A landscape with many valleys, sampled at points; each row gives a point and its height.
From any point a ball rolls to the lowest of the 2 points nearest to it. It stops when none of these is lower. Distance is the straight distance between rows; heights are no part of it.
vufi: [ 89  87 127  73 155 203 154  83 141 105 177  57 180 102 151 119 128  85
 117 128 111 105 151 116  99 144 124 110 113 100 166 119 182 125 128  60
 153 115  82  70 131 154 136]  (h 397)
dut: [133 134 159 127 116 105 146 161 108 164 133 151 147 130 143 165 146 114
 152 143 149  72 140  94 129 103 120 130 154 118 155 129 149 123 122 136
 127 111 112 117 126 157  81]  (h 333)
viku: [141 136 110  93 126 135 142 183 102 148 128 130 119 152 134 185 141 121
  92 114 179 153 141 136 100  82  68 203 121 131 163 101 131 118  99 145
 188  97 110 132 121 156 130]  (h 291)
bam: [130  96 111 121 134  64 139 163 116 167 131 115  77 128 139 154 148 106
 164 152 162 198 160  87 121  89 119 105 123 105 120 175 140 129 166 155
 101  93 191 136 122 131 117]  (h 479)
Tokeg: [115 121  69 131  97 141 110 103 140  91 147 126 106 100 169 125 145 159
 147 116 132 150 149 137  98 113 110 116 130 153  94 128 123 126 164 118
 151 117 138 108 125 139 186]  (h 680)
dezuf: [127  99 148 108 121 147 161 121 126 162 124 131 101 155 126 183  82 125
 114 176 122 130  83 154 149 133 126 159 130  89 149 114 153 135 122 156
 104  89 119 127 105 135 139]  (h 285)
pez: [116  92 155 168 143 166 158 146 115 135  72 145  64 147  74 130 113 128
  88 168 107 131 111  92 150 157 136 124  82 118  87 121 117 122 111 139
 117 128 130 134 145 121  76]  (h 289)
fuso: [131  68 154 144 175 128 134 164 115 136 127 121 105 159 120  79 129 106
 173 206 127 105 136 102 163  88 118  85 139  60 134 151 181 140 147 100
 115  99 147 112 127 104  91]  (h 273)
luf: [165 154 154 134  91  59 162 150 152 170 153 131 191 128 112 164 153 138
 166  80  92 120 131 106 103 146 155 163 158 150 128 127 101 170 125 159
  38 152 146 136 120  95 115]  (h 599)
febus: [120 101  97  97 123 173 126 116  95 130 131 128 120 135 163 141 136 119
 160 171 122 152 139 189 108 106  91 121 144  97 141 108 162 159 128  78
 188  94  96 102  82 151 194]  (h 415)
lalef: [140 111  72 177 107 114 102 124 151  70 121 147 131 157 135 122 163 108
 162  54 149 147 114 102 135 118  86 176 111 146  77  84  69  89 149 130
 156 149  84 135 120 111 143]  (h 644)
Doli: [ 75 134 165 195  90 165 129 100 159 119  74 216  63 106 109 160 156 158
  92 120  92 108 110 126 110 144 188 153 103 196 100 126 119 101 107 176
 105 155 133 139 161 112  87]  (h 376)
Kas: [139 135 142  82 169  89 178  64 160 138 175  83 143 153 138 129 110 139
  91 128 123 162 192 104 182 125  86 109 171 138 179 150 127 133 142  73
 113 105 171  95 167 155 117]  (h 91)
lika: [110 126 129 122 116 148 145 146 133 126 154 134 116  66 137 133 132 130
 106  62 160  74  90 102  71 136 133 144 115 146  88 126 101 109 111 142
 129 147  89  86 165 121 118]  (h 525)
lok: [138 152 127 136  91 104 155 127 141 140 167 139 170 101 138 175 180 119
 153  34 132 107 149  95 104 147 127 169 144 148  92 115  82 103 125 121
  61 141 120 115 140 133 118]  (h 615)
Moma: [158  93  82 129 158 150 109  97 140  69 148 130  81 131 158 123 117 110
 148 167 178 134 124 102 186 106  87 120 130  97 150 136 119  62 151 148
 113  77 112 114 165 129 172]  (h 712)
zava: [155  91  90 128 135 153 144 183 138 129 100 149  77 113 117  97 132  95
 155 149 130 116  88 147  93 112 104 139  72 106  76 126 116 134 128 162
 139 126  92 154 112 111 133]  (h 581)
big: [179 145 157 140 149  83 130 109 129 121 110 132 109 166 128  88 106 143
 139 109 149  99  61 103 164 151 119 161 152 137 127 127 113 114 101 116
 131 117 104  98 140 127 107]  (h 287)
nima: [169 180 123 133 117  94 131 141 124 157 112 117 160 122 119  68 111 146
 118 148  63 138 121 174 130 163 146 108 119 107 105 148 119 180 109 149
  82 179 155 159 109 109 118]  (h 407)
Lipeg: [145  47  69 158 139 135 117 118 149  65  94 146  98 151 152 129 138  89
 188  89 132 144  61 106 126 122 117 171 150 112  70  86  93  91 141 134
 128 121  81 114 117 122 149]  (h 668)
paf: [ 82 133 171 168  96 176 163 147 121 151  75 175  96 121  78 195 136 132
  94 146 114 104 114  99 126 152 160 150  93 144  93  86 111 119 113 161
  86 153 125 150 123 115  66]  (h 335)
vipi: [113 163 164 152 120 132 114 142 130 138 111 140 183 114 112 141 118 136
 122 139  75  43 138 129  93 125 190  99 152 127 162 157 166 158 112 166
 121 165 139 151 144 156  77]  (h 351)
lof: [168  44  84 137 136 133 117  93 172  87 124 131  84 150 170 124 140  94
 172 150 109 157  83 109 164 128 132 147 145 100 101 127 137  76 147 131
  85  92 114 112 137 132 165]  (h 690)
Pamot: [140 129 114  69 162  87 109 170 106 124 155  95 137 116 116 136 109 124
 121  76 213 142 112 127 116 121 114 140 109 138 141 155 115 130  98 118
 174 113 146 175 154 114 143]  (h 282)
dav: [134 149 137  88 134  97 134 134 128 140 166  78 240  70 190  94 107  93
 153 163 112 111 125 139 114 171 137 119 129  90 181 105 198 183 131  86
 122 171 104 103  92 123 141]  (h 377)
basi: [144 101 131 115 167 127  98  68 114  83 141 107 167 179 135  99  94 159
 135 149 116 147 105 147 197 158 147 136 191 122 118 127 175 147 129  44
  96 136 147 124 107 152 155]  (h 304)
raz: [139 123 156 157 155 125 104 188 120 144  97 129 129 137  64  90 134  79
 164 154 143 101 159 130 133 112 116  63 103  96 148 155  95 119 126 128
 177 114 131 188 127 109  78]  (h 446)
Puba: [143 116  90 165 115 119 135 172 138  80  99 162 135 146  99 147 154 123
 178  72 144 141  89 125  94 111 109 196 115 143  62  91  89 145 132 155
 130 158 110 168  96 102 110]  (h 622)
balu: [142 180 159 127  84  81 130 121 108 136 120 103 172 131  96 151 135 130
 127  57 150 157  99 129 149 177 125 162 112 151 117 103  83 129 102 100
 127 165 121 154 103  95 115]  (h 163)
muted: [122 154 133 155  92 113 139 149  93 117 112 191 131 152  93 230 166 180
 127 116 129 142 161 133 171 103 163 150 143 153  87 116 137 150 116 139
  60 149 156 169 121 154 110]  (h 223)
Vime: [145 160 126  96 127 105 123 110 122 103 149 157 142 131 176  96  88 179
 101 170 162  88 105 136 219 102 101 126 140 156 168 127 172 145 131 138
 113 151 121 111 151 106 152]  (h 245)
Muti: [141 108 140 132 129 127 141 151 126 146 154 160 128 111 133 118 144 120
 179 173 134  69 130 135 139  97 111  90 167 102 111 157 144 140 147 100
 101 114 127 129 132 108 123]  (h 305)
tere: [123 103 143 161 112 123 144  86 126 147 110 121  39 145 144 133 145 118
 150 164 120 189 113 110 134 137  98 127 158 102 100 122 111 100 155  83
 128  80 151  83 123 113 141]  (h 606)
dur: [144 133 112 158 117  94 117 127 127 131 138 149 130 135 125  92 125 165
 150 156 141 115 174 108 226  92  98  68 136 159 137 160 126 119 187 132
 105 140 161 144 142  88 149]  (h 746)
Sibis: [107  94  96 147 134 138 133 116 153 124 158  91 136  91 118 107 129 141
 120  34 114  97 131  74  83 162 144 118 101 171  82 146  98 123 158 130
 108 125 144  98 173 109 149]  (h 545)
bem: [136 129  82 158  80 139 106 141 143  85 140 151 195 114 142  91 165 146
 149  92 128  80 152 103 179 113 128 111  95 189 109 115 135 108 167 137
 115 174  91 132 124  95 148]  (h 771)
baf: [150 168 126 176  61 109 127 122 160 139 112 209 106 121 121 134 195 136
 163 118 103 117 148 145 155 115 141 130 123 175  98 137  99  84 141 158
  81 146 111 162 116 117 134]  (h 563)
mipi: [103 114 130 119 151 119  94  96  99  98 143  98 166 131 160  92 103 129
 185 132 175 128  99 121 134 144 115 114 169 133 135  96 159 144 156  44
 177 120 122  98  94  99 174]  (h 458)
tero: [107 150 136 111 132 134 144 131  96 139 143 126  82 119 115 154  98 167
  23 136 142 131 161 118 151 102 109 106 113 134 163 160 125 127 105 152
 160 128 148 106 197 157 109]  (h 425)
kodu: [170 148  96 132 132  74  93 128 158 101 159  84 248 124 142  69 129 135
 166 107  71 123 169  82 123 146 164  92 152 153 160 133 112 162 169 155
  64 187 155 129 131 108 142]  (h 395)
pobov: [107 141 153 148 105 154 127 127 128 146 120 124 125  89 142 118 123 117
 123  96 131  51 112  99  66 152 160 111 104 134 151 133 128 101 124 174
 156 110  81  77 132 161 100]  (h 506)
gogi: [128 187 120 173  82 116 124 134 118 141 113 167 156 105 124 134 157 178
 140  77  90 100 175  97 112 143 189 110  98 170 113 101  77 120 148 214
  53 161 142 136 113 105 125]  (h 361)
tam: [116 200 117 186  65 154 114  94 147 150  96 223 117 117 117 120 183 180
 116  72  85  95 168 201 143 123 148 149 123 213 116 140  92 105 125 141
  81 141 120 133 132 130 149]  (h 541)
maron: [ 54  88 109 133 114 221 132  69 134  99 145 141 124  85 163 175 127 141
 107  82 113  69 136 110  81 145 162 125 133 147 123 105 147  96 139 125
 125 111  97  60 149 175 161]  (h 465)
Lim: [112  70 134  86 166 166 130 122 111 129 114 121  26 157 112 176 135  74
 100 167 185 218 105 143 165  92  92 150 132 111 169 148 148  89 107 102
 180  55 116 110 158 116 166]  (h 510)
pilis: [155 140 157  85 156 100 122 110 156 139 137  32 132 130 154  59 102 108
  57 149 102 169 112 127 130 151 147 107 109  82 173 128 158 128 117 114
 154 125 158  96 152 117  92]  (h 339)
fuf: [143 144 152 156 148  60 109 170 112 136 100 102 117 131  98  72 115 136
 183 107 179 117 106  91 106 131 119 101 130 147 131 132  99 152 142 116
 178 134 164 159 131  75  92]  (h 492)
leb: [127 112 116 135 102 162 118  89 183 118 121 153 106 126 132 123 158 111
 104 101  78 136  94 175 116 149 138 154 127 145  90 152 118  83 103 111
 138 129 104 127 143 127 146]  (h 292)
muno: [105 164 134 148  80 141 123 129  97 130 110 193 105 118  92 203 166 178
  84  87 151 127 155 187 150 121 159 144 117 188  95 134 129 118 104 109
 122 144 121 169 140 168 140]  (h 268)
pudep: [130 134 114 145 118 162 150 184 116 137 106 145 125 113 122 130 113 115
 134 125 149  91  97 126  85 120  96 163  70 113 116  64 102 125 132 186
 164 126  57 129  88 118 118]  (h 598)
moba: [158 134 140 100 130  57 113 152 138 124 137 112 160 129 103 145 115 138
 124  87 161 126 107 120 156 121 160 127 134 168 157 173 141 143 107 153
 133 140 164 183 153 125 100]  (h 321)
Reva: [ 87 111 139 150 119 181 128  98 107 137 114 141 108 121 141 164 124 145
 110 125 110  72 133 114  95 140 176 115 123 124 135 141 165 131 121 135
 132  99 106  87 133 201 124]  (h 487)
fad: [131  74 147  84 164 109 115  94 149 105 166  94 193 163 154  99 116 115
 138 153 148 149 128 118 227 150 128 133 147 125 156 122 186 125 134  52
  91 134 144 145 123 104 151]  (h 254)
Riko: [100 157 136 110 107 134 119  99 138 133 153  99 211  96 150  96  89 169
  81 159  71 120 182 135 175 144 166  57 155 141 178 141 139 161 159 150
  50 198 187 129 143 126 129]  (h 320)
vene: [126 215 128 142  79 124 113 108 122 139 131 145 169 107 114 128 123 176
 114 107  86 125 153 191 128 149 136 115 142 142 120 136  95 156 112 140
  84 173 161 161 119 115 137]  (h 434)
Zusuk: [ 99 171 130 136 128 125 105 108 109 111 118 157 160 123 128 133 119 193
  89 130  74  79 139 152 134 116 189 100 163 149 120 176 181 190 104 135
  85 193 174 139 158 168 104]  (h 322)
kup: [123 156 169 160 123 111 111 168 144 151 101 143 155  96  99 119 156  78
 162 139  69  84 146 105  52 128 209  75 142 116 145 154 110 126 116 194
 126 154 141 170 131 129  47]  (h 380)
Talin: [112 128 143 154 105 139 105 106 152 104 107 146 127 150 119 170 149 103
 120 120 106 141 105 118 117 148 153 164 132 132 108 118 117  85  96 151
 141 130 110 145 111 154  92]  (h 345)
zil: [176 172 151 173 100  75 136 138 142 165 113 182 150 155  93 118 182 126
 191 106  64 113 148 117 126 127 161 128 149 148  99 147  77 135 124 159
  51 152 132 166 113 107 111]  (h 583)
dal: [136 165 137 158 133 132  82 126 100  64 110 200 123 134  96 155 147 157
 150 100 169  80 129 154 126 117 154 132 164 153  89 144  99 119  94 120
 133 155 109 149 142 201  99]  (h 234)
Mifeg: [154 174 121 109 119  76 142 150 100 140 149 103 142 117 146 122 119 173
 107 118 141 157 173 121 110 127  81 136 143 115 133 124 102 187 118 120
 131 148 168 121 139 130 119]  (h 219)
reg: [125 160 119 130 100  86 111 124 111 139 135 115 157 107 139 145 115 163
 127 125 108 155 173  86 133 153 185  77 114 141 133 122 107 145 157 200
  67 154 178 143 113 125 136]  (h 326)
beku: [151 216 168 126  94  94 141 165  97 146 116 138 142 130 107 146 115 146
 114 113 179 115 121 133 151 129  81 168 127 127 154  72  66 121  93 149
 140 159 116 152 126  86  84]  (h 90)
Vuduz: [110  70 100 135 136 140 139  84 139 134 154  99 111 103 145 137 160 123
 147  82 106 144 160  85 108 166 161  96 124 141  73 153 126 113 159  78
  76 100 161  95 146 142 163]  (h 566)
sos: [137 126 114 165 100 136 169 134 116 159 101 156  12 136 134 149 140 153
 108 148 133 181 141 114 108  99  64 155 127 130 106 128  85 105 145 144
 142  90 142  91 146 122 151]  (h 626)
bosa: [121 139 101 100 140 172 133  75 130 100 154 115 152 122 141 102 142 153
  93 120  88 131 159 157 135 140 113 113 155 160 105 153 151 144 114  41
 134 143 137  99 143 164 160]  (h 711)
malat: [115 134 110 169 154 124 110 113 150 125 126  70 171 102 121  54 136 142
 129  59  61 120 134 107  54 177 186  93 134 157  94 159 127 155 155  97
 123 148 167  92 140 113 131]  (h 526)
fisak: [125 140 119  94 136 112 113 145 129 109 158  97 185 131  99 138 122  96
 127  53 182 146  88 140 151 152  91 175 102 130 118  99  98 117 106 102
 157 153 106 175 119  72 143]  (h 227)
riri: [121 138 139 169 110 123 122 129 161 118  83 159  92  96 105 116 124 106
 201 112 132 114  78 115  61 137 170 118 105 152 103 114  91  98 154 194
 149 134 105 174  78 121  94]  (h 461)
futil: [153 167 105  89 117 121 154 145 101 154 159 107 130 111 142 143 135 152
 110  92 147 149 160 152  71 116  79 163 121 143 138 129 110 151 110 107
 174 114 117 120 127 158 166]  (h 255)
Vosul: [142 140 106 126 114  55 102 170 158 110 166  81 216 121 128 138 150 118
 171  96 118 167 168  81  94 116 135 121 149 146 143 123  99 154 157 164
 118 163 181 164 132  85 118]  (h 426)
nus: [ 98 161 129  97 118 156 152 103 129 127 158  93 156 105 137 144 106 173
  52 112 111 103 164 126 120 136 113 113 142 166 152 128 147 157 120 103
 145 145 150  97 167 144 134]  (h 724)
Feni: [150 125 114  93 168  76 143 158 114 121 171  75 169  95 177  83  99 157
 114 150 138 144 159 113 107 147 127  96 142  95 120 131 141 215 144 109
  88 162 177 101 149 138 128]  (h 257)
setam: [167  95 148 115 188 142 132 114 123 130 132 114 106 182 108  89 114 109
 119 128 135  93  97 123 160 120 114 138 151 108 144 158 145 115  97  78
 158  79  94  85 167 147 123]  (h 331)
Der: [134 136  81  97 144 157 135  88 117  86 165 123  76 100 173 104 123 171
  96 162 137 166 151 133 136 113  88 101 141 134 100 142 131 138 144  92
 130 135 141  74 167 143 190]  (h 694)
kot: [148  90 114 115 146 133 151 168 117 134 101 149  76 133 145 107 121 109
 136 206 162 149  99 111 170 114  88 139  89  90  99 108 148 136 127 140
 110 121 128 134 121  81 132]  (h 559)
guzo: [140 103 109  87 167 153 146  99 118 118 153 135 130 167 156 129  69 173
  72 169 121 101 120 144 197  97 106 140 139 118 175 141 196 158 122 133
 126 115 118 102 157 170 162]  (h 192)
zedeg: [110 130 116 189  94 186 161 184 108 148  94 175  96 133 107 178 129 151
 115 144 161  85 148 139 118 101 109 151  93 145 116  33 105  94 169 178
 154 106  63 120 101 129 135]  (h 612)
Kipe: [ 99 127 158 179  99 138 133 135 147 118  57 212  95 107  99 154 152 102
 174  89 143 102  83 119  79 142 191 157  98 188  88  85 104 106 126 174
 145 154  60 168  81 167  73]  (h 435)
dogiv: [143 147  89 135  96 149 121 126 149 122 148 153 144 114 128  87 150 162
 100 115 107  97 163 144 183 102  92  95 116 185 119 168 123 114 155 110
 113 152 128 129 167 108 165]  (h 759)
pulu: [102  91 153 111 175 113  90 110 108 105  93 125  70 160 126 115  99 106
 158 189 188 169  90 139 174 113 149  94 126 102 163 138 194 105 132 108
 186  70 154 155 103 111 133]  (h 594)
zano: [138 189 119 140 123 157 106 127 154 139 150 141 152  97 111 125 129 124
  98  87  90  86 172 182  62 136 130 134 133 124 154 157  73  97  93 162
 140 119 116 138 150 173 122]  (h 490)
Bezin: [156 129 129 147 126 128 123  92 150  98 128 136 120 142 120  95 136 145
 122  85  97 112  88 120 156 164 139 155 142 153  77 148 106 117 113  99
  87 151 123 101 163 120 131]  (h 228)
daki: [137 125  41 150 100 112  89  85 160  76 143 127 117 103 163 115 158 113
 183  48 149 152 111 136 100 114 115 148 122 153  81 125  87  79 166 140
 143 136 111 141 117 136 194]  (h 665)
noru: [146 112 150 150 152 136 118 130 131 130 106 117 118 139 103  89 120  89
 192 157 113 105  71 162  91 136 143 116 143  87 122 140 143 126 129  99
 169  97  99 138  90 120 115]  (h 497)
Fuda: [115 123 137 110 128 137 121 120  94 136 129 143  95 145 152 116 103 150
 151 179 172 132 111 148 162 106  83 115 151 123 147 103 143 138 143  88
 175  95 123 108 110  87 179]  (h 438)
Zege: [141 172 110 110  83 105 116 116 140 141 142 121 201  83 174  99 137 130
 144 130  98 107 122 161 120 141 143 116 126 158 151 146 182 154 135 113
 134 163 110 124  98 132 157]  (h 398)
Bizok: [144 192 103 174  82 159 105 132 161 133 119 186 141 104 113 110 149 152
 119  78 111  71 148 212  99 108 124 154 119 179 120 127  76  92 134 159
 138 140  79 142 125 145 163]  (h 519)
Tob: [112  62 147  98 167 179 139  83 137 123 144  61 119 156 126 105 117 112
 111 122 113 129 108 131 121 140 136 119 143 114 165 135 180 135 128  46
 177  80 101  62 137 143 149]  (h 367)
Zope: [120 107  88 161  88 116 114 120 162 138  99 148  78 124 129 132 182 111
 153 116  80 198 120 134  98 131 156 139  92 148  70 146 104 103 141 162
 111 136 159 175 106 104 153]  (h 527)
bafo: [141 146 152 130 127  98 152 150 110 157  96 143  78 138 118 129 101 131
  79 149 160 134 117  99 181 116 112 128  87 139 167 139 133 111 106 180
 159 117 122 137 151 126  87]  (h 388)
moru: [ 99 166 145 101 126 193 111 122  64 140 126 151 100 117 111 181 109 141
  85 128 188 102 123 185 109 116 136 121 108 130 151 108 120 115 105 123
 204 113  58 136 113 182 178]  (h 352)
rigus: [100 135 148  83 122 174 126 124  89 151 148 101 136 102 121 159 114 104
  79 130 171 110 125 140 142 146 121 105  87 118 163 122 139 108 105 106
 174 115  88 123 128 141 142]  (h 383)
zave: [145  99 115 127 138 117 111 134 117 115 125  90 218 154 133 107 129 104
 146 129  70 119 131  75 125 166 204 125  94  99 127 119 165 142 121 172
  84 161 106 136  81 160 114]  (h 419)
kunu: [135 103 118 104 134  70 129 152 130 137 157 117 149 108 160 111 128 154
 124 153 110 147 154 108 142 130 185  79 130 126 100 168 161 181 151 148
  43 173 191 137 148 128 119]  (h 290)
gino: [110 190 120 135 104 174 120 106  72 144 118 187  96 122 121 187 139 184
  56 104 154 110 174 209 130 109 139 135 123 181 135 109 120 105 110 116
 169 122  77 123 131 225 174]  (h 313)
Para: [141 115  98 138  98  94 142 166 124 151  93 164  38 102 144 150 174 109
 183 146 157 185 123 115  79  92 121 141 108 132  79 155 112 108 143 169
 115 113 155 164 106 136 127]  (h 502)
Rufo: [111 113 143  78 178 145 147 182  75 155 146 130  57 125 104 148 119 134
  56 144 197 151 133 111 156  89  91 119 106 126 133 152 126 140 101 113
 172 110 137 115 191  93 138]  (h 456)
daf: [116 145 145 100 123  95 137 101 132 133 164 123 171 119 189 103  85 187
  98 192 121 113 161 127 198 119 112  89 168 125 174 125 171 180 161 129
  77 177 159  98 141 128 129]  (h 286)
fodek: [109 102 139 143 130 154 112  99 146 124 126  97 170 151 123 144 116 115
 141 140  58 132 114 122  89 168 183 134 136  93 128 123 154 134 124 145
 108 122 138 122  85 146 118]  (h 389)
sigef: [101 138 144 196  69 140 120 136 156 123  69 210 105 131 116 159 163 158
 120 103 116  88 131 118 105 115 171 159 102 214 120  93 121 107 130 187
 151 149  86 133 118 152  98]  (h 408)
doz: [121 128 158 106 157  65 140 156  97 166 123 125 136 161 108 145  94 142
  98 138 160 139 143 108 184 104 117 114 137 127 176 144 156 160 107 135
 154 117 172 153 139 121  88]  (h 354)
noza: [134 102  81 107 170 175 130  95 112  94 151  79 177 158 150 120 124 109
 156 155 101 160 191 152 107 133  77 119 145  66 153 108 147 157 130  61
 160  86 112 105  87 176 166]  (h 385)
gigod: [108 153 133 108  79 146 137 128 117 166 146 122 159  88 127 132 127 125
 117 120 125 120 124 166 137 150 116 114  88 146 125 120 137 127 137 106
 153 141  98 138  99  98 163]  (h 409)
Povi: [143 125 131 135 128  74 122 156 154 140 131 105 137 155 122 153 145 111
 151 140 117 173 144  80  94 106 121 151 151 120 135 137 111 128 135 174
 119 114 177 150 116 117  88]  (h 454)
Nos: [114  77 132 131 149 153 120 169 153 123 121 126 136 134  95 141 121  56
 183 122 147 111  79 155  61 105 113 157 132 109 145 125 133 121 136 123
 206  90  81 143 100 101 126]  (h 516)
Maz: [135 101 112 109 166 145 112  74 121 101 146  76 175 167 148  90 106 132
 138 182  80 180 169 169 156 149 132 104 158  72 140 132 179 154 139  53
 115 122 155 127  79 173 155]  (h 347)
ninip: [111  96 149  82 162 147  97 100 126 118 139  83 108 145 123 122  93 108
 126 187 138 171  85 199 134 123 147 104 133  72 160 148 190 132 126  98
 169  91 144 154 104 114 151]  (h 577)
kog: [121  96 171  75 164 132 129 124 151 130 156  57 155 139 151  90 124  74
  73 162 135 159 109  92 182 160 116 137 110  81 157  95 164 100 110  75
 125 135 136  97 154  78  97]  (h 293)
ruv: [127  79  85 152 128 162 143 172 156 109  89 155  90 141  97 142 125  95
 136  83 114 151  77 165  47 110  98 204 111 127  68 100  75 130 119 162
 168 125  90 157 107 121 135]  (h 602)
vop: [158  99 129  85 144  85 160  89 169 156 177  89 204 157 137 133 133 117
 135 133  95 170 184 122 189 156 118 124 146 129 163 138 141 144 155  91
  61 115 154 139 113 136 154]  (h 183)
Sar: [120 141 122 174  88 173 162 167  99 141  70 201  30 137 127 195 146 147
  97 178 156 151 148 137 111  80  80 181 127 134 114  68  97  94 132 163
 148 109  97 111 122 151 122]  (h 627)
konat: [132 166 157 100 136 118 124 172 120 131 122 136 133 133 141 124 127  92
 133 159 182 129 105 111 133 113  55 176 128  88 153  69  98 108  95 143
 165 131 119 142 122  69  94]  (h 158)
Keza: [123 133 147  92 149 133 124 121 144 109 154 102 138 151 161 115 138  72
 119 153 148 169  92 112 146 135  59 184 143  80 122  68 114  97 101  83
 158 131 114  98 126  65 114]  (h 226)
Bov: [103 133 155  47 179 179 152 152  84 159 161 138  57 143 124 190 132 100
  74 172 201 189 140 143 155  64  62 151 131  99 175 127 125 111  92 113
 179  84 111 108 162 102 171]  (h 482)
Misu: [165 125  90 107 155 114 112 118 131 120 169 125 125 135 144 100 103 128
 145 151 157 112 169 141 189  94  87  92 129 101 164 165 127 109 157 143
 118  88 133 137 146 139 173]  (h 730)
vuma: [122  86 125 105 180 149 103 136 135 104 131  64  76 139  89 131  85  89
 146 134 171 163  79 160  74 123 135 121 109  66 153 152 131 117 126 154
 165  61 137 148 116 121 133]  (h 557)
Felik: [137 118 121 104 150 111 148 129 133 130 163  72 216 116 160 117 112  78
 147 111 104 149 107 126  93 184 119 163 118  74 128  95 150 158 121  89
 127 137  98 100  82 124 134]  (h 349)
rebi: [120 124 163 102 138 128 147 199 105 167 115 153 115 150 115 201 161  77
 105 152 181 118 148 102 117  73  75 177 142 113 163 129 143 113  95 131
 158  98 130 121 133 152  66]  (h 323)
rasom: [108 152 150 175  96 125 117 140  98  82 101 194 151 142  94 207 181 149
 158  76 141  98 123 116 114 125 177 172 144 153  75  94 114 139 102 135
  96 173 107 152 113 173  76]  (h 167)
zoza: [152 163 141  85 156  33 178 117 122 185 167  73 145 125 157 114 104 142
 119 109 148 187 201 106 138 122  69 108 167 115 179 136  94 169 138  95
 124 120 187 105 150 139 108]  (h 170)
fiful: [125 144 127 162 117 142 115 125 110  98 110 153 182 140 122 145 136 147
 150 124  89  87 135  59 125 157 198 125 113 129 106  90 123 126 130 203
  60 171 109 137  91 145 101]  (h 396)
nonoz: [122 139 149 147  98 116 149 158 156 176  97 119  62 118 105 117 124 135
  80 130  95 158 131 123  87 124 126 132  88 147 139 161 108 121 115 191
 157 118 157 142 150 116  91]  (h 423)
fud: [137 132 165 167 151 139 103 163 174 111  99 159 110 128  72  99 147  81
 174 176  93  92 131 130  92 112 149  93 136 104 120 148  98 107 120 164
 145 134 129 190 130 130  42]  (h 414)
ril: [145 130 139 130 156  73 125 178 112 174 118 139  96 147 100  76 128 111
 174 149 174 120 133 136 153  90  76  97 123 120 137 149 113 151 137  96
 173 109 161 172 137  61 129]  (h 474)
Takit: [ 91  83 142 156 122 158 103  96 125 117 117  89 154 138 120 108  98  96
 189 132 131 121  80 131 115 162 150 103 132 111 140 102 150 112 166  94
 178  99  95 119  62 102 157]  (h 478)
lem: [117  97 138 125 126 108 170  64 128 166 146  93  74 116 158 159 131 135
 142 125 127 194 131 102 117 178 135 124 154 115  93 123 116 122 163  83
  64  87 173  78 122 139 158]  (h 587)
gonu: [101 178 152 129 109 148 137  90 141 167 141 146 127 124  88 144  81 179
  58 138  67 111 136 196 159 133 136 106 151 138 155 166 120 137 117 149
  98 136 170 145 150 120 135]  (h 462)
tura: [ 68 119 108 101 130 217 128  53 149 107 155 105 162  70 168  99 145 109
  98 100  81  82 164 136  93 155 167  88 107 140 142 158 180 102 122  88
 125 130 106  72 139 181 147]  (h 433)
mezes: [158 153 144 119 153 113 116 117 130 138 134  71 160 140 136  50  83 124
 104 175  96 142 123 148 157 163 113 100 128  71 141 121 116 150 128 115
 112 143 148 122 123 100 123]  (h 375)
Vabuk: [131 149 129 157 142  97  98 148 107 130 115  81 137 111 101  71 123 145
 133  97 126 125 148 107  97 150 154  64 128 138 106 166 102 156 140 110
 159 145 174 132 144 125 103]  (h 509)
Kebil: [135 136 115  96 131  92 124  96 159  96 172  73 226  98 193  68 127 144
 130 155 110 152 200  95 158 159 145  70 147 136 157 112 127 157 180 112
  54 195 168 113 124 130 136]  (h 360)
pidi: [129  91 138 101 164 158 144 125 109 120  98 165  91 189 120 181  72 145
  89 185 146  91  67 138 182  91 124 171 139 105 159 117 189 143  92 146
 138 113 104 142 147 158 133]  (h 244)
zezev: [133 108 128  95 142 124 152 141 127 158 146  81 133 134 140 144  87 122
 130 145 137 161  94 135  81 149 101 166 125  83 135 108 131 170 123 134
 123  94 137 101 101 118 147]  (h 316)
Tigi: [130  51 118 117 180 148 129 169 121 115  66 115  58 157 102 133 104  72
 188 134 175 162  48 140  77 111 114 156 116 107 119 108 127 130 129 135
 180  68 114 144  94 109 135]  (h 536)
pulen: [116  69 166 146 173 161 152 140 103 145 109 134  65 160  88 114 114  98
 105 194 134 129 125  98 207 120 118  97 109  77 136 156 156 101 123 100
 120  97 123 109 156 113  88]  (h 225)
Dozok: [116  66 117  92 132 158 140 138 120 120 108 135  50 131 170 144 152  73
 123 183 165 180  79 116 136  99  96 159 114 109 127 114 169 102 120 114
 161  92 105  87 135 107 144]  (h 535)
Nopuv: [145 171 129 138 139 101  93 118 101  68 111 158 152 149 109 135 117 183
 140 109 133 100  93 146 137 129 183 132 164 150 103 163 155 174  90 134
 104 173 148 158 128 171 102]  (h 288)
Peg: [124 148 143 145 126 137 109 141 186 151 123 107 114 111  96 102 134  98
  92 116  60 129 145 164  61 144 160 115 111 104 136 172  82 105  96 188
 132 126 160 161 160 118  89]  (h 455)

Call two points neighbours if one is among the 2 nearest of the other. Go from one point of each pair to the other, from neighbour to neighbour, staying as low as possible. Name the highest point that can't be avoided.
Kas and Bezin => zave
Kas and pulen => dut
guzo and rasom => gigod

Write out the way that a ball takes from each point below.
lok => lika, pobov, Reva, maron, tura, vufi, Tob, setam, big, Bezin
luf => zil, baf, tam, Bizok, zano, Peg, nonoz, bafo, doz, moba, Pamot, fisak, balu, beku
Para => bam, Povi, Vosul, kodu, Kebil, Riko, daf, Vime, guzo
vuma => Tigi, Nos, noru, Takit, mipi, Fuda, febus, noza, Maz, basi, fad, vop, Kas
pulu => Fuda, febus, noza, Maz, basi, fad, vop, Kas
malat => Vabuk, fuf, ril, raz, fud, kup, vipi, Zusuk, Nopuv, dal, rasom
kot => Dozok, Lim, Bov, Rufo, tero, bafo, doz, moba, Pamot, fisak, balu, beku
